Each row is a point on a landscape with many valleys, with its height.
A ball rolls from a point to the lowest of its 2 nearest points, and stops where none of them is lower. Distance is the straight distance between rows; heights are no part of it.
q239: [161 151 127 170 176 154  97 104 142 191  99  89 131 104 128 153 117 111
 113 129 140 134 103]  h=544
q231: [132 147 142 184 101 112 146 133 140 138 154 127 157 114  83 155  63 134
 132 104 102 115 142]  h=394
q641: [130  97 118  66 138 153 125 178 123 138 143 102 107 122 145 117 133 140
 140 140 116 116 123]  h=61
q86: [109 165 147 206 163 110 136 128 190 129 104 168 173 146 135 111 103 118
 119  69 114 126  99]  h=331
q475: [116 118 120  99 143 177 173 108  98 220 167  99 130 104 170 103 105 125
 152 135 130 128 179]  h=743
q597: [107 123 116 146 158 123 104 164 176 108 130 133 146 151 137 106 132 121
 143 103 128 122 115]  h=643
q224: [106 140 116  95 140 149  96 113 102 168 114 116 135 125 141 118 160 123
 121 167 158 158 129]  h=453
q46: [ 85 192 102  96 162 118 149 102 100 172 114 114 139 134 177  70 171 166
 152 145 160 157 142]  h=398
q853: [121  69 162 100  94 123 118 182 142  60 183 146 133 141 120 105 128 121
 125 169  87 132 134]  h=637
q120: [143 108 112  51 136 157 121 156  88  84 138 116  73 137 161 123 156 152
 132 175 129 135 136]  h=211
q887: [182 218 177 188 160 129 179  81 130 179 113 116 140 148 164  80 142 128
 149  92 123 136 109]  h=625
q65: [117  49 119  53 134 172  98 158  87  61 153 134 101 113 150 122 159 142
  96 192 131 151 156]  h=333
q245: [103 137 145 175  91 111 139 157 168 164 149 122 186 105  91 127  76 132
 131 100  63 127 122]  h=359
q839: [182 115 127 148 110 115 119 146 119 117 148  99 101  94  77 165  97 118
 128 141  95 125 124]  h=510
q823: [116  96  99 111 121 108  98 183 141  61 114  87 116 134  82 137 153  92
 142 140 143 130 114]  h=526
q279: [118 124 160 123  74 111 147 158 161 138 157 146 175 131  99 111 108 123
 129 160  72 121 120]  h=317
q878: [197 177 150 175 117 102 191 119 132 116 156 140  98 146 121 109 114 145
 159 108  66 110 122]  h=673
q96: [171 185 173 168 117 115 175  95 129 160 144 149 148 155 143  99 125 133
 138 108 100 124 111]  h=671
q143: [170 124 148 170 105 100 168 140 144 102 170 132 103 120 117  94  91 153
 158 110  35 108 110]  h=648
q819: [115  59 141  78  70 122 123 170 113  43 146 135 137 130 100 124 149  91
 105 181 129 133 143]  h=607
q513: [ 84 123  62  87 157 115 147 159 123 129 100 124 136 149 146 170 132 159
 162  81 185  97 145]  h=495
q777: [ 82 137  67 112 190 124 165 125 136 152 104 152 134 152 163 135 139 152
 157  59 182 110 138]  h=401
q720: [160 149 111  95 116 132 140  90 103 156 105 115  86 130 121 135 155 129
 140 128 149 113 100]  h=361
q369: [183 179 173 194 160 122 116 101 177 126  98 140 128 138 158  74 152 121
 121 111 102 133  74]  h=476
q970: [166 119 144 114  71  89 121 131 107  51 130 124 103 131  80 152 161 111
 120 159 119 131 120]  h=757
q868: [129 154 134 122  89  82 122  73 149 115  81 161 126 152 114 132 174 126
 126 102 156 126  77]  h=557
q835: [119 132 153 137  81 106  86 131 171 119 109 113 165 148  78 107 194  89
 113 174 131 150  90]  h=399
q688: [148 136 102 119 122 134 179 132 110 170 140 102 107 134 118 160  94 130
 172  93 136  95 156]  h=705
q215: [ 95 142 127 133 169 145 131  58  86 156 128 153  94 121 180 117 141 150
 108 138 167 143 160]  h=366
q507: [167 105 159 117  81 132 156  93 142 234 137 104 131 100 110 103 118 110
 124 145  80 119  85]  h=550
q491: [116  71 169  95 113 131 127 147 120  78 177 187 117 143 149 108 139 144
 109 164  98 136 147]  h=661
q639: [114 154 121 172 169 165  87 128 123 184 127 106 160 109 133 139  97 115
 111 132 141 152 144]  h=503
q209: [153 155 177 163  77 109 133 107 114 115 146 150 144 128  94 157 107 119
 118 149 117 133 141]  h=439
q861: [ 93  90 103 148 130 118 145 110 156 167 142 145 133 116 118 156  76 135
 133  68 119 107 117]  h=575
q461: [133 189 109 126 167 116 111 156 122  62 115 111 122 169 137 108 166 130
 143 140 162 148 147]  h=658
q788: [ 82 161  90 117 186 128 152 113 130 187 108 132 135 143 177  85 159 146
 156  97 153 129 131]  h=244
q902: [173 175 113 118 115 106 127 133 105  53 109 111 101 165 106 148 175 124
 139 151 147 138 129]  h=717
q460: [209 207 161 199 174 128 159 106 191 160  68 108 142 136 165  71 139 125
 128  75 105 125  85]  h=555
q942: [126  71 125 120 120 158  64 146 109 112 131 102 120  92  92 163 114  86
  94 183 136 150 140]  h=448
q843: [135 117 110 139 119  86  93 153 166  75 104 109 132 138  78 121 178  87
 129 141 125 129  89]  h=475
q990: [122 133  92 181 149 115  98 151 131  67  98 109 147 130  85 197  99 106
 110 110 173 123 165]  h=142
q48: [139  54 117  81 103 174 105 140  77  12 142 120 105 121 144 179 145 137
  81 181 129 145 185]  h=421
q237: [138 110 100 169 175 126 108 190 202 165  98  79 146 110 110 104 134 115
 133  95  88 131  67]  h=626
q914: [107 138 111 109 113 111 108  96 128  91 107 163 122 142 118 147 155 127
 128  99 160 126 104]  h=605
q671: [112 132 103 155 126 122 107 141 103 100 125 111 156 106 108 202  69 133
 127 107 170 113 182]  h=246
q694: [149 128 155 141 126 158 146 139 165 218 143 111 144 119 129  74 138 126
 127 135  81 139  80]  h=571
q669: [119  82 160 108 134 149 139 146 123 124 190 166  98 135 165  86 135 148
 131 139  81 120 125]  h=684
q772: [108  95 137  72  74 134 107 150 130 164 121 119 163  92 102 132 108 101
 112 158 126 132 118]  h=223
q531: [163  85 103 123  97 115  87 150 114 115 126  76 110  79  62 172 106 102
 109 161 101 136 120]  h=484
q62: [166 149 191 146 152 118 114 105 151 118 129 152 119 150 161  69 174 136
 125 140 100 138  71]  h=382
q927: [ 77  83  98  83 144 158 165  75 104 193 153 137 100 126 187 101 118 152
 142 115 141 124 168]  h=763
q569: [105 120 159 120 134 138 106  65  89 129 151 175 122 126 176 107 155 163
  96 177 136 152 151]  h=261
q397: [170 193 116 173 147  84 133 114 143 117  79 130 117 147 108 153 140 129
 143  92 151  96 109]  h=373
q738: [172 200 152 158 118  92 143  69 136 155  74 127 113 157 123 121 164 133
 140  95 153 116  83]  h=474
q658: [ 77 136 109 158 122 107 156 141 166 168 116 142 190 130 111 151  83 135
 143  65 145  96 130]  h=518
q417: [ 73  85  97  96  95 138 141 132 115  77 150 158 106 129 150 174  95 168
 124  78 146 111 168]  h=588
q587: [155 208 110  97 155 132 166 117  71 136 132  98  93 147 159 120 154 167
 171 146 154 138 169]  h=615
q357: [111 166 179 201 164 113 126 109 168  90 128 195 145 147 160  94  97 119
 123  92 116 139 122]  h=218
q653: [144 150  97  83 134 140 190 132  83 154 141 100  83 142 151 134 115 150
 171 108 156  99 168]  h=676
q196: [137  71 141  56 107 150 114 177 132 163 132 119 126 107 130 115 131 109
 114 183 103 113 107]  h=156
q440: [138 143  78 168 201 144 137 173 189 195  79  84 160 124 125 116 137 130
 141  87 117 118  76]  h=632
q555: [184 131 153 106  51  97 139  84  79  71 129 158 100 125 101 166 151 136
 109 153 135 131 121]  h=780
q124: [ 97 157 112 128 163 103 108 163 158  59 125 139 137 165 135 109 139 131
 147 119 148 125 145]  h=609
q136: [134  72 134  96 128 149 173 139 138 163 175 143  74 129 162  94 120 138
 155  99  80 104 113]  h=703
q214: [ 98  94 111  85 102 129  98 170 110  38 127 109 132 145  91 131 166  90
 113 164 160 146 146]  h=570
q272: [154 162 116 158 191 151 130 136 150 216  98  76 148 134 147 106 137 127
 146 115 135 118  98]  h=589
q567: [130  62 141 161 141 158  68 132 129 137 150 119 124  83 100 166  89  98
  91 166 106 139 128]  h=480
q240: [ 61 143 101 116 161 116 104 184 128  76 122 119 161 140 138 127 131 143
 138 123 184 140 179]  h=566
q816: [130 121 143 166 148 138 120 151 191 173 112 102 166 123 124  93 144 122
 123 118  69 146  73]  h=597
q851: [ 95 181 131 178 153 112 141 124 142 144 113 157 182 151 128 142  90 137
 141  81 158 119 143]  h=440
q988: [ 68  86  86  94 127 132 135 170 122 104 127 125 126 121 153 165  92 147
 147  74 166  92 161]  h=554
q36: [153 152 167 142 147 131 119  95  96  94 139 163 101 150 165 111 161 149
 104 180 130 151 139]  h=100
q31: [109 150 106 166 190 157 121  97 104 154 117 136 113 123 169 130 112 133
 132 111 157 144 163]  h=441
q479: [100 105 115  92  88 162  97 121  79  88 108 124 151  94 108 194 122 104
  85 155 180 152 175]  h=389
q325: [115 128  91  97 103 145 107 124  86 128 114 112 143 106 100 204 106 128
 108 120 191 124 158]  h=332
q769: [140 108 173  98  49  85 111 124 155 116 112 135 156 134  79 117 162  96
 112 178 106 132  89]  h=337
q866: [ 91  81 105  65 118 146 140 105 132 186 129 149 109 115 156 110 127 126
 126 104 143 120 112]  h=782
q324: [ 99 113 119 113 110 133 136  70 119  72 114 182  92 149 142 177 116 153
 116  93 142 123 144]  h=624
q711: [114 194 122  82 132 113 158 108  70 126 133 129 111 144 171  77 183 172
 140 166 155 155 149]  h=520
q574: [105  90 123 156 150 127 130 125 157 129 155 152  95 112 131 127  79 135
 134  82  92 108 112]  h=606
q149: [152  82 156 130 115 166 107 102  97 189 154 134 109  82 119 146  94 113
 104 179 117 130 135]  h=511
q971: [164  92 167 140 114 156 142  64 109 224 145 125 114 103 134 127 123 107
 112 140 108 131 112]  h=533
q418: [141  90 130 179 122 100 141 134 147 109 162 156 100 102 118 120  63 147
 138  88  48 109 115]  h=628
q398: [133 104 123 101 104 163  93 106  53  34 125 132 129 112 119 185 141 130
  75 177 154 161 185]  h=451
q338: [125 127 134 126 123 164 169 133 115 200 161 109 134 119 130 121  89 129
 149 114 120 117 158]  h=727
q657: [ 63 139 100 116 143 131  79 130 121 110 117 129 173 131 131 128 150 112
 112 150 187 165 151]  h=517
q353: [158 147 162 115 115 123 129 114 113 128 141 138 100 148 139 108 159 135
 134 157 116 126 107]  h=262
q691: [146 158  95 187 169  92 119 143 149  90  84 127 125 127 100 184  99 116
 132  85 158 106 138]  h=254
q326: [101 102 158  94  49 102 116 165 158 134 134 125 178 110  78 106 106  92
 114 180  83 117 122]  h=278

Where does a ball stop that starts at each point below?
q878: q357
q914: q990
q927: q788
q853: q641
q417: q788
q398: q990
q245: q641
q835: q641

For each start below, name every point that the ball comes to, in order.
q669: q491 q853 q819 q214 q823 q843 q835 q769 q326 q772 q196 q641
q231: q245 q279 q326 q772 q196 q641
q816: q694 q507 q971 q149 q567 q942
q324: q417 q988 q513 q777 q788
